Points on a hilly landscape, in no order, each with its height.
A climber steps from a point to the highest of its 2 nearest points, and stops where none of them is higher. Distance is the straight distance between rows; heights are no part of it.
kera height 75.6: [ -4  24  15  36  27   4   1  14  -4  30  -3  25   3  12  43   7   6 -43
   8  12  16]
Vevi height 70.5: [-15  20   5  37 -12  -9 -31  -3  13  -7   5   1 -25 -26 -12   4 -17 -27
  -8  14  -5]
Zeme height 34.0: [ -1  -1   9 -38 -33 -15  -6  12  18   1 -10 -70  27  23 -53 -47  36  31
  33  -5  12]
vizab height 39.0: [  6  -2 -13  -9  16  12  27  28  58   1 -38  -3   1  32   2 -37  35  34
   1 -53  36]
naz height 36.1: [-16   6 -20   7  -4  30  11  37  49  -8 -43  13  21  18  31 -20  14  36
  14 -36  26]
Lubag height 73.7: [-31 -46   3  31  11  13 -24 -23 -48  10  44  20 -13   3  56   5   0 -28
  20  39 -43]
vupe height 32.1: [-10  -5   1 -53 -27  -2 -13   3  28 -20 -17 -50  -2   4 -65 -24  12  32
  21  -2   9]
lilo height 48.1: [ 12 -26  -1  12   8  16  -5 -22  -7  16  41  41 -16  -5 -12  -2 -13  -9
 -65  -5 -19]
geva height 81.1: [ -8  10 -48 -11   1   5  12  33  -3 -30 -25 -18  46  10   7  -5   9   9
 -21  -6   1]
Fafa height 4.1: [ 45 -12  -5  10 -37  27 -26 -36   0   7  14  -5 -31 -34 -25  13  -8  12
 -45 -18   9]
medo height 71.5: [ 35  21  41  15  -2 -19   4 -23 -84  28  53  41 -27  -4  45   1  18  11
   1  11 -22]
Bizub height 71.3: [ 40  21  22  -5  19  -6  59 -34 -16   4 -17   8 -22 -14   4  30 -12  -2
  -8 -37   8]
suz height 30.7: [-44 -24 -11   6  14  -1 -14  34  36 -16 -45  23  21  14  33  19 -21  22
  40  19   1]
bapes height 23.7: [-30  17  24   6 -34 -18 -28   1  39  -2 -12 -23 -29 -24 -42 -15 -14  22
  26  10   2]
kirim height 74.9: [ 12  12  -8   1  14   6  20   8  12 -18 -11  -4 -36 -17 -40 -55  39   5
 -33  -4  15]
tikeb height 56.7: [-40  12 -17  32   1  -8 -12 -18  -2 -29  15 -30  21  22  35  33 -17 -20
  10  13 -13]
Zar height 67.6: [  65   13   46   -3  -34  -15   -1  -32 -112   26   30   42  -32    4
   30   13   19    1  -17    1  -17]
fosi height 67.7: [ 47   4  48  10  15  28  24 -21 -23  16   5  36 -42 -31  20 -26  -4 -47
 -21   0   4]
zogi height 63.1: [ 64 -14  53   3 -13 -11  12 -14 -93  32  19  48 -18  20  19  15 -13  -7
 -36  -8 -18]
taf height 59.0: [-14  -1 -15  -7   5   5  33 -36 -30  -5  17  -1 -13  -3  -3  -2 -19  -3
 -18 -21 -23]
pura height 75.1: [ 11  28  22  20 -20  11  -5 -26   5 -13  11  14 -54 -43   6 -20 -14 -21
 -29  10 -10]
Pakef height 52.4: [ -8  20  -3 -28 -14 -35   5   6  59   4  14 -16   9 -10 -55  18  10   6
  10   3   7]
Vima height 39.9: [-20 -15  -7 -27  -1  27 -16   5  27 -23 -53 -10  16  31 -27 -35  32  45
  39  21   7]
Rided height 42.0: [-12 -35   2  17  -4  18 -30 -17   9 -22  23  41 -19 -11   4 -14   3  -5
 -43  35 -27]
fazeg height 56.9: [ 19  17  -7 -12  14 -16  21  -4  22  17  25  12   4  -8 -43  19   9   4
 -15  -5   4]
rubav height 56.5: [  3  11  37 -35 -14 -22   3  29  61  44   8 -54  29  31 -14 -28   5  14
  48 -22  35]
gar height 66.8: [ 28 -32  -2  11  29   2  22 -12 -62  26  38  22   3 -20   7   8  22  10
 -40  -4 -19]
riku height 88.3: [  2  48  13  24  14 -23  22 -13 -47   4  11  -4  -5  -9  37  32 -22 -17
  -4 -10  -3]
Sini height 53.3: [-39 -15 -26 -51  -8 -21 -31  38  24 -33 -48   1  39  28  -2  23 -25 -10
  37  33   1]
tebus height 7.8: [ 70  -9  -3   0 -27   6  -6 -31  -2  26  14  11 -10 -21 -46  43  -6   5
 -31 -22  27]
Vebu height 8.8: [ 77 -35   3  -9  11 -26  56 -31 -53  13  -5   7 -16  -9 -30  37  -4 -12
 -43 -36  24]
Nom height 35.6: [-18  -1   4 -63 -24 -30   2  32  29   4 -39 -39  40  25 -21 -49  32  54
  51  -2  19]
Pur height 64.6: [ -9  32  27  -2   3   3   7   5  46  -6 -19 -35  -5  -1 -14 -22   8  33
   3 -27  20]
lazub height 7.0: [ 65  -3   7  -8  17 -35  52 -16 -62  19   9   6  23   7 -19  46   1 -21
 -27 -20   9]
nugo height 53.4: [ 38   4   8  18  -2 -17  -9 -11 -14  23  31  40 -25 -10 -26  11 -21 -24
 -64  -2   6]
babul height 70.7: [ -5 -38  -8   2  24  12  14   6 -52   6  48  34   4 -27  26 -13  32  21
 -40  17 -39]
vigar height 78.3: [-26   4  10   5  28   2  21  -2 -42   7  42  24 -11   2  83 -37  19   6
  14  14 -36]
Velo height 70.4: [ 20  34  18  38  24   2 -13   6   8  34 -11  -1   0  14  -8  13 -17 -51
  10   1  28]
fota height 46.5: [-27 -14  22 -30 -21 -33 -55  26  46 -20 -47 -27  33  54   5 -13  -3  35
  76  23  29]
lisi height 28.8: [  7 -20   0 -17 -19  11  -5 -12  22   4   0 -31 -20 -16 -70 -12  -3  22
  -8 -19   3]
pova height 39.6: [-25 -34  -1 -19  -3  11 -24  -9  -4 -45  12  37 -16  -5  32 -31  -3 -21
 -31  47 -47]
tev height 49.2: [-20  -6 -18 -56 -29 -24 -41  34  40 -25 -68   3  48  53   8   9 -17  17
  67  18  45]
senep height 21.6: [ -9 -38 -24 -12 -40   1 -42   5 -10  -3   1  23   6 -37 -32  18 -16  17
 -21  22 -32]
dumo height 61.1: [ 16  -1  13  49  23  35 -14  -8 -11 -23  17 -21   7  -8  16  19   3 -17
 -22  19   9]
Diz height 25.8: [-49 -19  11  -3 -27 -25 -52   3  29 -28 -32   4 -25 -22 -32  21 -17  11
  42  26  -9]
sode height 69.1: [ 29  18   3   6  30   6  43  -9  -6  -1 -15   1 -43 -23 -22 -33  21 -10
 -35 -32  24]
fitu height 37.4: [-15  -7 -16 -62  -7 -10   1  28  34 -21 -55   2  17  25 -32 -44  22  56
  39   4  14]
desur height 45.8: [-39   3 -18 -12  -9  22   1 -14 -18 -41  -2   3  11  13  26 -17  -1 -27
 -15  30 -35]
divu height 18.7: [-23 -28 -27  -1 -25   9  -8 -12 -41 -11  26  33  10 -20   0  13  -1  44
 -13  18 -49]
bif height 45.0: [-41  -7  17  -2 -11 -21 -40   1  63 -17 -28 -17   8  38 -21 -10   4  25
  45  28   7]
parug height 59.5: [-39 -23 -18 -45  -2 -10 -24  -1   1 -45 -28  26  13   7 -19  22 -32   4
  14  32 -25]
sokib height 53.6: [-17   4  16 -19 -23 -30 -19  34  79  27   5 -36  30  40   6   8  11  -1
  50 -18  54]
pega height 82.7: [-17  20   9  30  23  -7  14  17 -27  16  22  18   7  10  87 -14  14 -25
  14  10 -17]
peku height 57.3: [ -1  -6 -26  -3  34  36  33   6  -6 -16 -18  -6  -9 -13  29 -29  21 -14
 -16  -7   5]
norek height 63.2: [ 25   9   8  11  27  42  39  -6 -12  -5  -1  10 -34 -33  17 -28  10 -27
 -20 -11   9]
Leg height 74.6: [-25  20 -36 -29 -18  -7  -1  38  23 -22 -25 -35  37  -6  -8  18   2  13
  23   2   0]
Nimi height 48.3: [-33   1  -2  -6   3 -21 -27   8  56 -16   6 -12  12  20 -24  23 -10  -2
  27  11   4]
duve height 51.1: [-41   3 -17  10   4  -3   1  11 -25 -28  12 -14  33  30  39  11 -15  -9
 -24   2 -35]
tal height 83.2: [  2  13  -9   2 -14  19  -6 -22   6 -10   7   8 -41 -36 -31 -43   3 -14
 -48  -5 -11]
las height 33.6: [-22  -2 -25  16  12  35  -6  37  36  -9 -33  23  26  12  63  -9  13  14
  26   0   9]
rili height 28.1: [-58 -31  -2  25  12 -16 -34  11  30 -12 -38   6 -13 -10   2  25 -21  -2
  54  15  -8]
rugu height 69.8: [ 35  17  14  29  23  32 -15   7   1  -3  -2 -32  -1  -7 -21  -3  19  -7
 -27   1  31]
rinol height 81.7: [ 33  12 -10   8  30  18  19  26  20  -8 -15 -42  19  21  -7 -19  15 -15
 -23 -34  39]
tosum height 61.8: [ 31  -5 -15  11  32 -14  34   1 -12  20  25  21   7 -20 -18  21  11   5
 -38 -18  -9]
fisid height 16.4: [ 14 -33 -16  12 -33  20 -14 -19 -43  18  40  21 -10 -40  17  15  -6  31
 -40  -2 -35]
zam height 43.6: [-11 -21 -23  -9  20  42  -2  -5  24   1 -25 -10   3   5 -43 -15  19  23
  26  12  15]
lito height 70.8: [ -4  35  24  17  16  11  17   9  37   1 -25 -13  -1  -3  16  15 -17  12
  14 -25  22]
sizo height 72.8: [ 50 -10  25  11   3  24   6 -35 -44  32  32  45 -40 -25  31  -2   5 -33
 -15  19 -14]
gagut height 13.9: [ 38 -12 -11  14 -25  10   2 -52 -64   5  29  11 -22 -33  15  27   4  17
 -23 -23 -23]
roga height 47.7: [-23   6 -20  26  11  39 -15   7  12   8 -22   0  -8 -15 -18  -6  14 -10
  31  27   4]
zuzop height 54.4: [ -3 -16 -11 -15  -6  15  26 -30 -68  -2  48   0 -24 -15  13 -26  -9  -8
 -36 -19 -36]
buno height 69.4: [ -9  29 -21  -2  -9 -13   8  31  23  -3  -4 -34  48   7  19  42  -3  -5
  22  -8  18]
Feb height 65.7: [-44 -23 -12 -12   5 -17 -20   9 -19 -13   7  29  19  10  -8   5 -33  -2
  -3  31 -51]
diman height 25.0: [ -7 -20 -16 -10 -29  23 -16  -7   9 -14   2 -14   4 -26 -43  16 -18   8
 -14   4 -16]
nitak height 11.5: [ 66 -13  -5  -2 -16   1  19 -56 -52  16  14  22 -14 -18 -13  42 -12  -2
 -27 -25  -4]
zira height 64.7: [ 25  -7   3  -3  30  -4  64 -46 -47  -4  11   5 -23  -5  18   6  -6  -4
 -29 -44 -17]
ged height 76.7: [-49  12  -4  34  -6 -36 -27  15  -8  -8   1   5  -7 -17   8  15 -45 -36
   3  18 -30]
mive height 42.7: [ 12   4 -27 -32   4  12  37  24  56  19 -24 -40  16  33 -13 -19  18   5
  28 -54  44]
tofa height 50.6: [-28   7 -18 -33 -28 -14 -12  55  68   8 -23 -12  38  38  -2  -5 -14 -12
  36 -18  33]
Kome height 91.7: [ 21  11 -40   7  26   1  34  24  -2  -5   1 -27  37  19  11  12   8 -14
 -32 -30  18]
Tikud height 79.3: [  3 -21   2  18  20  35   5 -31 -39  13  33  19 -14  -4  32  -4  -4 -37
  -1  27 -21]
Pavi height 79.9: [ 22  44  25  25  11 -10  32 -23  -1 -11 -10  -8 -10  -2  26  36 -20  -7
  10 -16  16]
tuz height 63.3: [-22  13 -14  32  -3 -21 -21  20  28 -18  -2 -32  27  19  35  48 -20 -16
  16  -1  14]
tamo height 51.9: [-18   9 -38 -10   9  32   1  18   5 -17 -39   3   1 -12  12 -43  22  -7
   8  24  -9]
bosas height 74.7: [ 10  -6  20  12  10  -3  19  -8 -54  11  61  36 -19 -31  61 -18  31   4
  -8  19 -40]
kufeb height 22.4: [-19  11  35 -17 -53 -44 -34   5  34  17   9 -46   1 -17 -53 -10  13  33
  48  17   3]
Kava height 46.6: [-14  -3 -25 -41   4  12  19  19  61   5 -21 -18  16  29 -23  -8  -9   1
  26 -21  12]
vati height 85.2: [ 35  24  16  15   3  -6 -10 -16  21  26   5 -37  11  27 -43  12  18 -15
  20  -2  54]
rav height 58.4: [ 40   8  41  10  18 -16  12 -12 -52  17  27  35  -6   5   3  11 -22 -26
 -47 -17  -5]
rur height 70.0: [-49 -31 -16  29  10 -17 -21   0 -27  13  29  31  -3   7  22   2 -10 -15
  14  46 -49]
Gufan height 82.1: [-31  29   2  31  -4 -18  -4  11 -49  -1  18   4 -12 -26  36   9 -35 -24
  -5   6 -28]
noran height 60.0: [ 10  37  33  -5   5 -11   0  13  50  28 -16 -42  12  33  -7 -25   0  29
  31 -32  50]
Kavep height 77.0: [  1  15  19  34  15  -6 -30   4  36  30  -4 -22   0  16 -34  25 -10 -33
  32  12  35]

For each start below, name the point where the climber stops.
pova => Kome
Rided => pega
tev => Tikud
Nimi => pega
bapes => riku
Kava => riku
